Points, in no order, along strands that fork, close into loops and pass close to each other.
In the rows, 100 means zero.
Two points are linked if the straight distance between their rows is under 85.3. Some points are linked to none.
K_57: [102, 136, 141, 139,  79,  81,  77, 106, 119,  92,  91, 105, 107,  79,  88,
 110, 155,  95, 107,  89, 134,  84, 103, 127,  96,  72]
K_93: [101, 100, 129, 135,  93,  60, 102, 115, 117,  86, 121, 110,  95,  82,  95,
  91, 158,  96, 104, 103, 139,  61, 122, 134,  97,  68]
K_703: [108,  88,  66, 105,  89, 110, 106,  67,  91, 160,  66,  92, 105, 107,  79,
  97,  87, 115, 110, 149, 110,  73,  82, 117, 140, 121]
K_699: [ 71,  81,  87, 108, 107, 121, 142,  80,  90, 133,  88,  95, 103, 111,  94,
 108,  61,  99, 116,  99,  77, 133, 108,  82,  81,  95]
K_410: [ 81,  82,  81, 118, 121, 158, 119,  80,  59, 106, 103,  82, 111,  92, 111,
  77,  58,  99,  91,  96,  46, 129, 145,  84,  93,  92]
K_512: [ 57,  65,  78,  79, 125, 107, 152, 107, 111,  96, 112, 138,  95, 143,  96,
 121, 112,  93,  98,  75, 103, 103, 123,  89,  90,  80]
K_845: [122, 121,  82,  90,  87,  67,  92, 103, 127, 106,  72,  78,  98, 101,  85,
  76, 134, 119,  78, 103,  99,  56, 111, 140, 128, 121]
K_174: [ 89, 159,  96, 115,  73, 123,  55, 122, 111, 140,  91,  98, 151,  62, 123,
 108, 101, 148, 105,  92, 114, 105,  60,  47,  90, 119]
K_479: [102,  87,  99,  62, 136, 107,  65, 104,  87, 117,  96, 102,  72, 141,  98,
 134,  99,  94, 118,  89,  83, 116, 124, 100,  95,  99]
K_402: [118, 167, 109, 117,  73,  90,  63, 118, 138,  63,  88, 105, 117,  73, 110,
  76, 107, 117,  81,  83, 126, 128,  55,  97,  80, 122]
K_753: [146,  87, 124, 115,  79,  67,  74, 102,  94,  92, 130, 127,  59,  91, 102,
  97, 140,  78,  99, 142, 120,  40,  91, 135, 120, 112]
K_159: [128, 120, 105,  65,  82,  67,  78, 113,  95, 119,  99,  71,  75, 111, 115,
 105, 115, 105,  93, 113,  76,  96,  90,  96, 116, 132]
K_242: [ 70,  50,  86,  79, 119, 104, 147, 106,  81, 106,  95, 108, 103, 120,  93,
 117,  89, 102,  75,  94,  76,  95, 126,  83, 104,  80]
K_539: [ 82, 128,  90,  82, 150, 120,  88, 117, 100,  30, 113,  83, 131,  77,  93,
  84,  93,  99,  67,  63,  99, 118, 108, 114, 102,  68]
K_164: [ 66,  96, 114,  46,  96, 100, 106, 103, 109,  95,  98,  95, 121,  89,  90,
 116, 120, 138,  83,  76,  97,  83,  84,  68, 107,  80]
K_21: [140, 112, 130, 141,  64, 118,  92, 123,  96,  82, 127, 116,  83,  89, 116,
  46,  79,  60, 103, 135, 116, 114, 118, 116,  88,  86]
K_918: [113, 160, 120, 107,  88, 113,  54, 111, 111,  58, 102, 102, 127,  66, 100,
  93,  82,  96, 113,  90, 105, 135,  58,  83,  74, 112]
K_37: [ 86, 108, 130,  63, 107,  94,  64, 108,  81,  92, 137, 101,  95,  85, 120,
 132, 117,  97, 102,  81,  89,  97,  82,  73,  91,  95]
K_9: [ 98, 109,  86,  65, 102, 107,  68,  73,  95, 151,  87,  75,  99, 115,  86,
 132, 109, 107, 105, 116, 104,  93, 132,  97, 121,  99]
K_603: [ 86, 135,  83,  82,  92, 102,  57, 102, 124, 112,  62,  62, 115,  74,  82,
 131,  87, 132,  70,  78,  67,  78,  96,  76, 116, 103]
K_766: [110, 104, 102,  62,  92,  62,  98, 102, 117, 121,  93, 104,  72, 138, 111,
 121, 123, 125,  86,  83,  84,  93, 109,  86,  94, 134]
K_253: [ 87,  99,  99,  86,  87,  72, 111, 102, 126,  93, 113,  80, 108, 102,  86,
 124, 121,  90, 105,  69,  75,  85,  65,  68,  92, 118]
K_717: [123, 143, 127, 122,  68, 103,  79, 120, 106, 107,  85, 101, 141,  76,  83,
  98, 118,  86, 138, 106, 153,  90,  66, 111, 124,  84]
K_351: [ 88,  64,  66, 130, 131, 123, 139,  69,  91,  91,  78, 108, 104,  97,  78,
  74,  69,  78,  97, 114, 119,  76,  86, 155, 123, 109]
K_425: [102,  74,  77, 118, 107, 116,  97,  60,  87, 121,  69, 105, 102,  97,  85,
  91,  76,  94,  99, 137, 115,  70,  79, 154, 133, 118]
K_530: [ 90,  92, 117, 108,  97,  92,  91, 106, 121,  67, 146,  86,  98,  81,  98,
 114, 104,  73, 111,  68,  68,  91,  75,  46,  74,  98]
K_471: [113,  90,  89,  52, 129, 136, 103, 102,  69,  73,  66,  96, 114,  99,  91,
  93,  63, 117,  97, 109,  75, 122, 130, 118, 122,  94]
K_420: [ 89, 117, 127, 137,  76, 111,  70, 104, 102,  79, 133,  75, 115,  61,  98,
 112, 112,  80, 113,  92,  81,  91,  69,  47,  75,  99]
K_579: [109, 136, 140, 110,  87, 106,  56, 114, 113,  63, 126, 101, 103,  59, 106,
 113, 105,  83, 114,  77, 108, 113,  53,  58,  79,  94]
K_650: [ 81, 107, 111,  87, 127,  94,  84, 110, 103,  53, 152,  98, 105,  89, 116,
 119, 124,  89, 101,  58,  84,  97,  88,  68,  71,  88]
K_604: [126,  98,  81, 110,  90,  77, 103,  97, 116,  90,  73,  67, 103,  94,  86,
  58,  97,  94,  87, 107, 101,  67, 101, 162, 131, 115]
K_853: [ 84, 134,  91, 109, 103,  87,  85, 100, 135, 110,  64,  56, 117,  79,  75,
 114, 121, 126,  78,  78,  95,  64,  97, 101, 121,  88]
K_155: [ 92, 108,  91, 101, 101, 124, 118,  96,  70,  99, 116,  70, 118,  79, 130,
  59,  71, 105,  88,  94,  74, 128, 120,  73,  87,  90]
K_569: [103,  97,  89,  95,  91, 121,  69,  69,  88, 161,  66,  82, 112, 117,  78,
 118,  82, 119, 102, 120, 109,  88, 119, 127, 146, 104]
K_470: [ 88,  73, 110,  53, 101,  98, 131,  92,  98, 112,  85, 108, 122, 111, 101,
 111, 107, 127, 110, 105, 102,  96,  80,  79, 118,  97]
K_378: [ 74, 104,  81,  82, 127, 107, 109, 127, 123,  63, 100, 111,  83, 121,  90,
  99,  90,  88,  75,  62,  99, 138, 108,  95,  77,  99]
K_305: [102,  66,  77, 112, 140, 118, 106,  89,  77, 125, 101, 102,  53, 137, 119,
 122,  52, 100, 105, 112,  54, 128, 147,  91,  89, 108]
K_593: [ 99, 108,  95,  58, 132, 136, 104, 118,  77,  41,  87,  97, 141,  90,  95,
  79,  80, 119,  79,  81,  95, 129, 109, 125, 113,  75]
K_231: [ 73, 135,  93,  71, 110,  94,  89, 101, 140,  48,  90, 127, 117,  98, 101,
  93,  82, 125,  67,  61, 115, 133,  66,  93,  74,  96]
K_264: [112,  39, 101,  88, 131, 106, 145,  66,  58, 106, 112,  98,  93,  97, 112,
 114,  72, 118, 123, 134,  75, 107,  89,  78, 112, 108]
K_315: [ 95, 103,  88, 111,  68,  81, 120,  99, 124, 160,  79,  89,  94, 109,  84,
 107, 127, 113, 106, 113, 109,  70,  79,  97, 122, 122]
K_920: [120, 103, 122, 153,  83, 128, 111, 103,  84,  75, 129, 108,  96,  78, 100,
  50,  68,  59, 111, 124, 104, 140,  99,  85,  72,  80]
K_79: [132,  48, 109,  82, 103,  98, 122,  82,  77, 113, 105, 129,  81, 117,  91,
 116,  75, 114, 150, 158, 116, 123,  86,  98, 111, 113]
K_575: [ 90, 127,  67, 108, 135, 108, 102, 108, 123,  30, 117,  98, 107, 103,  94,
  79,  83,  83,  53,  62,  93, 131, 127, 104,  80,  87]
K_292: [119,  45,  87,  78, 127,  99, 130,  75,  91, 109,  73, 125,  77, 137,  91,
 103,  60, 110, 132, 127, 100, 126,  99, 107, 105, 112]
K_454: [115,  75, 123, 126, 100,  65,  79, 102, 103,  94, 117, 110,  77,  81,  85,
 100, 154,  77, 110, 118, 123,  44,  94, 154, 121,  72]
K_727: [ 81, 104,  97, 125,  76,  80, 115,  88, 120, 127,  80,  69, 109,  89,  80,
 102, 133, 115,  95,  86, 104,  56,  99, 105, 108, 110]
K_938: [111,  81,  81, 130, 127, 132, 106,  81,  68, 117,  95,  79,  83, 101, 108,
  91,  34,  78, 102, 112,  53, 132, 136,  96, 103, 113]
K_443: [104,  56,  87, 134, 122, 105, 103,  73,  72, 116, 111, 104,  69,  97, 110,
 112,  67,  65, 111, 120,  75,  92,  94, 104, 105, 128]
K_548: [120,  78,  89, 100, 113,  98,  99, 110,  77, 100, 120, 113,  59, 111, 104,
 106, 106,  67, 101, 106, 104,  94, 107, 129,  93, 102]
K_888: [ 84, 159,  82, 105,  82, 119,  61, 117, 128, 122,  69,  71, 137,  67, 106,
 112,  90, 141,  86,  92,  85,  94,  80,  56,  96, 107]
K_553: [109,  83,  65, 119, 103, 102, 127,  94, 101,  99,  72, 100, 105, 115,  90,
  56,  88,  81,  79, 107, 111,  87, 111, 163, 112,  97]
K_427: [119,  87,  86, 114,  72,  69, 115,  83, 136, 133,  73, 101,  85, 128,  65,
 113, 133,  96, 107, 112, 121,  65,  93, 128, 115, 120]
K_260: [ 85, 102, 120,  41, 109,  80,  91, 124,  81,  84, 120,  83, 102,  88, 127,
 107, 132, 127,  87,  71,  91,  93,  91,  79, 103, 104]
K_849: [151,  88, 119,  97,  77,  82,  69,  97,  83,  95, 118, 103,  76,  90, 112,
  89, 115,  88, 117, 162, 125,  70,  79, 127, 130, 124]
K_291: [ 76,  77,  83,  98, 130, 111, 138,  98,  85,  95, 111,  90, 105, 111, 115,
  94, 107,  80,  76,  84,  79,  97, 116, 110, 108,  97]
K_619: [121, 108, 122, 111,  86, 115,  92, 103,  75,  83, 123,  97,  97,  85, 104,
  77,  67,  89, 115, 112,  97, 138, 102,  91,  71,  99]
K_513: [102,  51, 101, 128, 116, 112, 131,  67,  67, 113, 118,  93,  91,  81, 112,
 117,  73,  75, 139, 130,  73,  90,  73,  75, 111, 106]
K_743: [116,  92,  98,  83,  86,  71,  94,  96, 122, 132,  90, 120,  81, 140,  91,
 119, 144, 104,  90,  99, 115,  73, 113, 122, 104, 117]
K_161: [139, 132, 132, 123,  48, 102,  97, 131, 105,  88, 102, 120, 107,  82, 115,
  47, 110,  82, 104, 122, 133, 111,  90, 126,  94,  97]
K_591: [ 81,  67,  94, 122, 119, 120, 137, 102,  88,  89, 129, 105, 103, 111, 118,
  78,  92,  77,  96,  96,  92, 130, 119,  98,  78,  95]
K_185: [102, 124, 153, 124,  63, 108,  91, 110, 107, 106,  89, 128, 122,  84,  80,
 106, 137,  92, 130, 110, 154,  80,  97, 104, 102,  67]
K_977: [ 94,  43,  86, 105, 113, 108, 141,  73, 105, 122,  81, 110,  89, 132,  80,
 119,  72,  90, 148, 114,  85, 127,  99,  88,  87, 105]
K_748: [124, 108, 137, 106,  74, 107,  93, 112,  60, 103, 112, 101, 104,  85, 129,
  59,  82, 112, 123, 126, 104, 113, 107,  77, 104, 100]
K_489: [ 82,  89,  68, 100, 118, 122, 110,  98,  97, 127,  85,  88,  85, 133,  97,
 115,  79, 100,  91,  86,  68, 119, 145,  95,  85, 105]
K_76: [ 64, 130,  96, 102, 101,  59,  97, 104, 121, 119,  92, 126,  87, 112, 120,
 121, 139, 140,  72,  80, 112,  94, 133, 117,  64,  97]
K_248: [133, 153, 128, 117,  59,  91,  79, 130, 121,  72, 106, 126, 107,  84, 117,
  73,  93,  95,  91, 100, 138, 136,  90, 107,  61, 109]
K_359: [145,  90, 110,  82,  81,  81,  67, 112,  85, 111, 122,  84,  86,  99, 110,
  97, 110,  95, 117, 125,  87,  76,  80, 113, 141, 140]
K_23: [ 96, 105, 116, 104,  76, 113,  98, 107,  76, 132, 111,  91, 123,  88, 118,
  90, 111, 112, 109, 111, 106,  93, 100,  97, 106,  84]
K_68: [106, 119, 144, 103,  63,  85,  91, 118,  91, 104, 113, 117, 125,  77, 118,
  97, 129, 111, 109, 107, 130,  95,  79,  84, 101,  74]
K_822: [ 79, 100,  81, 136, 120, 108, 130, 105, 111,  90, 127, 135,  81, 139, 100,
  81, 100,  69, 103,  81, 119, 132, 129,  96,  67,  89]
K_152: [ 96, 117, 103,  53, 107,  98,  55,  90,  80, 130, 100,  72,  88, 118, 107,
 144,  96, 115,  97,  93,  82, 100, 131,  84,  90, 105]
K_529: [109,  64, 107,  82,  80,  96, 146,  86,  71, 108, 100, 114, 100, 106, 108,
  99,  91,  98, 127, 132,  98, 104,  76,  89, 109, 105]
K_335: [110,  69,  92,  62, 111, 124, 106,  87,  70,  89,  73,  84, 118,  90,  94,
 100,  76, 116,  98, 126,  82,  82,  95, 111, 150, 103]
K_592: [ 75, 121,  72,  80, 129,  97, 124, 105, 147,  34, 107, 141, 103, 118,  93,
  93,  73, 102,  68,  59, 128, 156,  90,  86,  73,  95]
K_243: [ 75, 117,  89, 124, 101,  70,  98,  96, 121, 134,  85,  88,  93, 111,  93,
 123, 143, 112,  83,  74, 121,  67, 134, 108,  92,  81]
K_373: [ 63, 115,  89, 120, 122,  64, 110, 111, 142,  84, 114, 128,  88, 112, 117,
 109, 127, 114,  70,  52, 111, 101, 135, 100,  66,  77]
K_473: [ 73,  92,  73, 107, 117,  98, 136, 123, 135, 105,  96, 144,  74, 161, 103,
 119, 114,  81, 102,  78, 111, 128, 121,  94,  74,  90]

A fork is a point with three links, a tip a point with one. Leave the first point through the second and follow the links. Name the first fork or tip that comes.
K_479, K_152: K_845
K_748, K_619: K_530
K_402, K_248: K_185
K_155, K_410: K_529
K_454, K_753: K_727
K_529, K_79: K_155
K_845, K_604: K_479
